Each row is a point on a tangle of strands that fork, close into loops and nearly touch. The rows are in no order.
(in the rows, 128 means zero)
Points whose rows are less than 124 apart are linked; no others are. Some points are linked to none.
K_341: [149  95 137 138  68  90 140 175 142 124 128 192 122 118  89 150 138 165
 104 102  63 171 101 167 177 135]
K_299: [ 74 127 172 111 166 150 149 111 154 113 118  72 151  99 149  98 147 128
  69 116 197 133 156 133 130 124]
K_116: [ 93 166 147 152 167 153 102 118 154 161  99 106  80 117 169 103  84 132
 113 182 183  86 175  90 103 131]
K_535: [102 108 142  99 118 156 128 106 118  69 104  87 121 116 116 126 132 184
 121  98 102 192 110 202 164 145]
K_626: [107 104 115 108 138 114 122 166  61 114 131 141 149 144 152 100 182 116
 168  95 194 116 101 132 149 121]
K_510: [106 146 114 120 146 143 160 120 105 186 148 127 132 142 109 136 206  97
 185 123 130 101 106 145 136 110]
K_597: [123 150 122 151  86 106 114 150 157 146 147 183 138 135 116 155 154 145
 153 192 124  74 115  83  91 127]
K_608: [ 73 145 167 123 116 130 185 119 146 110  97 103 103 118 151 110 133 146
 140 172 158 118 104 215 110 132]
K_163: [134 106 120 150 153 124  87 164  92  80  98 178 117 120 192 127 125 137
 136 130 164 141 124  91 143 137]
K_615: [112 149 148 111 131 152 158  92 131  90 128 109 119 148 114 122 137 160
 144 122 108 170 105 186 137 116]
K_456: [139 120 110  97  67  78 128 192 126 176 146 161 122 160  90  94  99 179
 137 120  98 139  95 157 117 122]
K_966: [ 91 132 183  70 116 134 146 102 114 116 181 113 161 148 103 139 171 175
 131  72 141 165  99 132 148 110]
K_918: [191 115  64 125 139 108 166 132  76 153 116 170 146 156 142 134 125  79
 145  91  82 154  85 141 126 109]
K_690: [128  99  71 119 111 121 120 124  45 147 116 154 111 139 112 134 153 149
 196  65  90 176  47 143 146 158]
K_644: [117 114 148 128 146 101 145 103 124 124 171 105 179 148  74 150 183 109
 125 136 157 121 144 108 118  95]
K_465: [130 140 134 136 166 168 103 146 121 107  81 107  88  76 184 114  90 121
 131 101 129 120 183 122 152 155]
K_634: [113  93 170 144 178 134 124  97 162 122 110 119 134 111 120 127 117 167
  55 124 158 177 183  49 147 115]
K_128: [110 108 147 187 148 115 120 150 144 129  98  91 130  91 121 157 138 108
 107 170 129 123 170 119 137 139]
K_688: [117 133 148 142 114  95 183 128 145 140 130 122 107 126 130 140 123 107
 142 204 123  97 116 195  86 133]
K_100: [170 118 113 146 136 162 113 144 158 140  85 102 102  89 137 141  84  96
  66 111  70 146 174 151 170 146]
K_857: [ 86 122 164 102 165 175 124  97 165 121  91  66 121  76 145  96 107 158
  63 111 169 130 183  98 124 154]
K_56: [113 153 164 107 119 134 160 153 135 127 154  89 120 100 128 120 150  92
 137 108 134  83 135 165 114 152]
K_856: [152 146 135 153 158 137  83 124 158 123  96 110  72 112 114 118  44 136
  68 153 113 127 234 132 159 125]
K_960: [124 124 111 156  66 112  96 125 145 141 143 129 150 131  59 180 152 159
 168 139  71 124 111  97 141 127]
K_192: [145 141  87 134 101 113  92 155 140 151 118 101 120 165 133 112  74 139
 133 184 113 122 116 151  93 102]
K_263: [203 112  68 127 109 112 144 134 105 149 108 172 109 176 131 136  79 104
 131 124  58 158 100 193 153  91]
K_938: [125 109 112 116  88 149  72 148 153 138 125 157 144 122 143 128 127 204
  68  83 102 196  75  88 158 134]
K_906: [159 126 106 119 121 129 143 122 112 105 114 152 105 159 150 119 105 145
 156 137  93 167  87 185 130 116]
K_884: [113 114 122 111 103  68 167 149 115 206 170 183 149 145  48 131 166 166
 174 118  92 129 111 138 126 119]
K_202: [134 149 129 134 179 121 129 105 118 105 144 105 162 154 111 121 135  97
 124 130 157 123 170 123 125  87]
K_717: [119 107 143 134 137 140 101 122 158 134 126 138 159 126 131 133 136 175
  75 109 131 187 121  59 151 111]
K_917: [146  92  98 134  96  98 145 153  76 117 114 163 110 137 112 139 134 126
 220 147  97 106 102 154 116 150]
K_522: [129 189 150 157 151 137  78 115 155 161 165 102  97 117  90 138  94 128
  84 165 126  87 197  96 106 160]
K_870: [136 120  82 167 149 111 124 145 118 195 108  68 144 125 134 128 115  79
 125 154 124 125 127 154 106 116]
K_649: [152 128 118 116  72 102 140 172 136 152 131 160  92 150  80 122  96 155
 138 129  58 146 111 199 150 128]
K_249: [146 204 158  95 135 115 136 129 159 127 160 118 127 152 128 102  71 112
  49 152 142 108 162 163  95 118]
K_142: [141 109 109 161 114 127  71 175 168 166  91 125 126 105 118 130  86 158
  55 125 103 157 161  80 158 130]
K_657: [106 100 131 136 122 159 119  80 114  94 146 146 142 138 136 156 198 136
 173 114 151 141  75  72 140 132]
K_512: [126 102 100 100  87 107 148 149  85 124 136 200 117 152 135 120 164 136
 220 169 148  76  87 128  97 139]
K_914: [123  91 157 128 143 161 116 109 143  51  98 146 104  76 187 133 130 153
  77 117 135 173 115 101 136 180]
K_706: [128 104 124  92 119 177 123  97 128 125 144 114 135 115 159 126 160 141
 114  67 116 177  59  92 121 150]
K_437: [156 173 150 107 128 139 124  78 157  95 170  85 135 138  83 125  87  89
  91 115 126 108 174 104  95 141]
K_18: [108 138 146 166 202 140  91 106 126 164 135  65 109  88  92 130 125 114
 100 126 159 112 227  91 144 142]
K_899: [ 82 118 120 134 127 144 146  89 119 109 115  88 125 154 137 109 174  98
 188 160 207  82 111 153 135 122]
K_209: [106 144 140 132 133 128 140 161 122 119 110  82 120  85 181 109 108  90
 143 135 172  73 151 184 125 143]
K_673: [116 121 103 116  61 115  95 175 135 169 134 153 144 143 121 112 130 201
 127 102  99 160  63 120 130 123]
K_26: [127 133 173 145 151 135 133  65 172  84 126 140 126 143 106 137 104 142
  75 158 150 140 170  47 113 122]
K_136: [107 124 129  91  97 112 168 124 114 122 137 165 114 173 150  95 150 120
 181 183 190  65  88 147  74 123]
K_34: [136 136 152 112 144 158 138 129 126 103 148 118 128  99 152 122 145  84
 130  78 139 104 142  92 127 156]
K_874: [145 157 148  96 108  96 158 127 136  90 138 121 129 159 119  98  77 127
 102 147 138 119 127 190  92 113]
K_205: [155 143 123 116 127 130  84 160 145 105 131 125 133 159  90 119  85 145
  61 105 107 168 167 158 176  89]
K_504: [162 108 115 126 105  87 145 151 116 129 147 128 151 139  82 136 140 113
 137 107  99 141 113 138 125 121]
K_702: [ 91 120 180 103 136 123 137 103 138 144 183 105 182 139 101 162 189 146
 108 100 161 138 122  83 146  91]
K_49: [145 154 109 120 160 155 129 122 122 106  97 118 115 132 191 108  80 125
 133 131 119 152 131 188 138 105]
K_848: [122 122 138 128 158 175 126 108 126  57  79 125  90  69 218 119 102 127
 123 117 147 134 137 147 138 173]
K_873: [132  94 113 123 122 136 127  79 118 108 154 164 147 148 140 143 173 160
 141 101 128 196  41  95 123 123]
K_295: [132 110 108 120 150 118 131 179  55 110 106 142 125 109 207 104 137 100
 158  90 166 122 110 178 145 134]
K_130: [154 138 153 139 172 125 136 131 131 107 115 179  99 122 204 121  91  91
 127 161 159  82 177  84 114 124]
K_880: [171 168 139 117 104 140  93  98 187 141 188 124 123 149  69 132  85 117
  53 122 100 115 168  82 111 131]
K_171: [137  97 144 139  99 123 125 155 136  85 116 162 122 101 138 150 145 160
 100 110  92 175  90 139 156 148]
K_69: [109 136 116 165 173 129  83 158 114 205 128  85 142  98 103 139 149 112
 101 113 142 121 179  67 150 128]
K_721: [109 112 120 142 121 125  98 129 100 106 139 170 161 135 119 165 200 138
 182 129 151 106 119  60 153 120]
K_944: [178 101  79 118 117  77 150 153  87 145 121 177 145 157 173 133 103  96
 170 186 117  92 116 146  89  92]
K_627: [130  87 112 109 118 180  92  97 120 110 118  95 141 102 130 153 146 154
 101  59  81 197  92  95 167 159]
K_859: [139 164 116 123 147 165 102 132 143 153 127  64 120 106 105 127 106 109
  98  99  82 136 178 164 153 136]
K_967: [137 143  94 143 150 135 102 137 136 154 110 101 132 152 169 106  92 110
 123 163 148 121 130 110  97 102]
K_234: [155 159 137 137 148 125 166 108 144 100 111 131 117 124 194 133  72  87
 125 164 112 104 152 183 117 108]
K_481: [127 155 156 124 155 165 125  80 173 113 126  62 110  91 117 110  83 112
  75 123 145 112 190 110 105 158]
K_57: [ 91 136 152  91 135 102 187 124 107 167 173 133 135 153  81 110 191 112
 171 124 164  96 125 174 121 110]
K_233: [104 159 122 170 166 161 111 105 158 185 131  98 103 118 148 139 145  84
 129 188 158  78 147 102  99 134]
K_160: [143 134 106 122 140  99 165 132 106 145 148 152 143 141 125 133 173  67
 170 183 158  59 139 148  94 109]
K_390: [ 85  69 125  98  91  98 163 111  91 132 150 196 112 161  80 111 170 173
 231 149 154 115  77 123 112 157]
K_457: [ 86 118 156  97 111 141  97 168  86 102 144 106 138 120 133 116 176 151
 158  80 171 117 111 121 160 143]
K_794: [ 81 157 146 122 160 157 123 114 141 105  84  98 112 109 197  83  79 130
 105 148 223  90 161 138 115 124]
K_392: [113 172 137 154 207 126 114  90 128 136 152  68 142 116 109 116 109  89
  99 142 185 101 208 143 119 118]
K_692: [187 129 124 115 162 132 142 136 127 116 135 130 132 115 162 105  90  65
  96  78 121 129 162 102 120 133]
K_70: [158 128 143 153 174 150 124 130 128 133  80 158  71  88 213 122  73 102
 130 136 121 107 186  96 142 144]
K_609: [104 139 152 113 101 101 179  94 125  70  97 112 115 150 119 101  69 156
 148 171 153 126 110 219  92 127]
K_258: [145 100  72 166 127 100 153 167  86 185  76  96 141 121 127 152 127  78
 136 121  93 140 104 145 130 124]
K_145: [118  93 110 156  85  94 113 123 104 127 146 192 195 113 106 190 208 147
 173  93 118 124 104  57 156 132]
K_87: [ 94 119 163 115 127 125 119 158 117  84 121  94 148 121 134 112 140 148
 110 110 171 138 138 129 138 131]
K_850: [170 125  78 124 148 108 165 143  82 162 124 169 147 149 156 135 154  71
 175 138 122 102 113 135 109  97]
K_854: [112 105 124  88 128 169 103 150 119 121 104  78 142  95 129 118 140 169
  88  67 100 186 115 153 168 144]
K_920: [147 117  83 126  78 102 131 158  88 162 129 189 128 137  98 144 149 152
 195  97  68 130  77 127 136 150]
K_887: [117 133 155  68 117 119 172 106 110 130 189 141 148 172  95 108 168 141
 160  92 145 134  89 129 108 106]
K_571: [134 120 124 175 108 129 118 143 147 113 109 163 132 112 124 177 151 137
 145 142  82 137 111  92 145 136]
K_38: [ 97 157 145 126 110 133 123 122 139 106 131 150 129 161 133 128 155 137
 157 183 169  84 110  98  97 119]
K_533: [188 103 100 118  50 130 129 134 170 109 140 189 105 153 130 125  94 139
  90 109  75 159  72 136 126 134]
K_31: [173 147 119 113  82 146 123 121 185 128 155 133 122 158 109 121  86 119
  71 120  88 142 114 117 114 121]
K_484: [ 86 163 147 127 139 152 123  98 154 165 156  62 133 132 109 120 152 109
 111 157 176  92 131 128  93 129]
K_932: [133 134 143 191 146 110 103 157 152 148 115 159 129  92 105 174 139 128
 102 141  91 127 178  72 163 134]
K_247: [141 155 130 129 134 171  88  98 144 118 143  96 131 141  85 154 120 135
 128 105  75 144 156 101 155 122]
K_650: [166 123 143 120 165 148 156 102 169 115 116  97 117  79 158 100  68  84
  59  98 128 129 188 118 117 149]
K_168: [134 114 108  96 104  90 175 120 120 160 138 139 103 176 104  85  78 141
 192 168 114 122 100 183  75 126]
K_270: [145 149 117 147 126 115  59 174 153 132 118 149 132 155 109 124  75 166
  74 150 119 147 169 104 155  94]
K_313: [ 71 131 146 127 104 134 142 137 119 184 146 128 132 129  87 155 202 163
 186 115 106 127  88 133 150 124]
K_199: [ 79  89 131 114 107  99 161 130  97 177 147 203 128 141  74 133 185 188
 218 116 113 142  79 132 146 144]
K_984: [187 118  82 127 135 135 122 124 101 116 124 178 131 130 166 137 130 108
 113  73  92 172  82 100 139 138]
K_819: [147 165 137 142 139 103 138 133 135 122 142 128 127 127 137 141 113  81
 132 184 127  71 159 153  91 125]
K_578: [109 115 141 151 114 129 102 188 168 152 101  92 128  85 127 137 122 147
  66 141 113 142 145 122 140 146]
K_151: [163  92  98 174 113 120 140 155 139 155  85  98 133  98 114 164 118  85
  90 124  65 156 125 141 143 138]
K_507: [149 118  92 120 100  90 128 152 102 148 115  98 108 151 128 105  61 124
 169 163 104 115 129 213 106 111]
K_742: [107 161 126 143 115 141  69 136 135 152 152 100 145 133  86 152 141 147
 146 128 113 108 142  77 132 122]
K_279: [ 91 141 126 150 149 129 160  73 139 123 133  51 145 118 114 115 141  76
 138 157 195  84 141 178 105 121]
K_872: [127 146 135 103 146 122 149 137  87  69 125 122 133 114 194  90 105  95
 164 103 192  83 141 192 129 122]
K_346: [116 131 151 158 148 144 122  73 145  43  94 123 125 144 141 131 103 142
 117 174 159 143 144 105 116 121]
K_782: [148 163 150  82 115 142 169 124 133 127 186 172 129 142 118 129 163 126
 147  85  95 126  90 127 117 132]
K_146: [133  92 101 134 112  99 143  98  90 141 148 207 172 136 114 162 201 152
 169  89 113 165  56  91 140 123]
K_579: [115 165 126 154 154 153  95 113 155 175 144 135 123 134 119 141 148 127
 132 159 141  99 148  49 111 117]
K_240: [130  89 157 155 149 136 138  95 136  47 111 139 133 111 150 146 148 125
 117 134 143 156 120  97 132 141]

A fork is a point with three links, a tip a point with one. Leave the first point through the second and follow the links. Name the first fork or tip that comes.
K_168; K_507: K_742
K_649; K_456: K_130
K_26; K_634: K_571
K_34; K_56: K_481
K_247; K_859: K_168

A piece is two or more points that can be reached from each other along the links. Count, over all rows, the pieces, the separate loops (a circle has one, a figure eight two, a Y none), the forks (points with three links) and the tips (points with one).
pieces: 4
loops: 3
forks: 12
tips: 14

How many points has the smallest loop of links through each point below? Write 0 if it is on no loop.
K_872: 13
K_49: 8
K_247: 0
K_657: 5
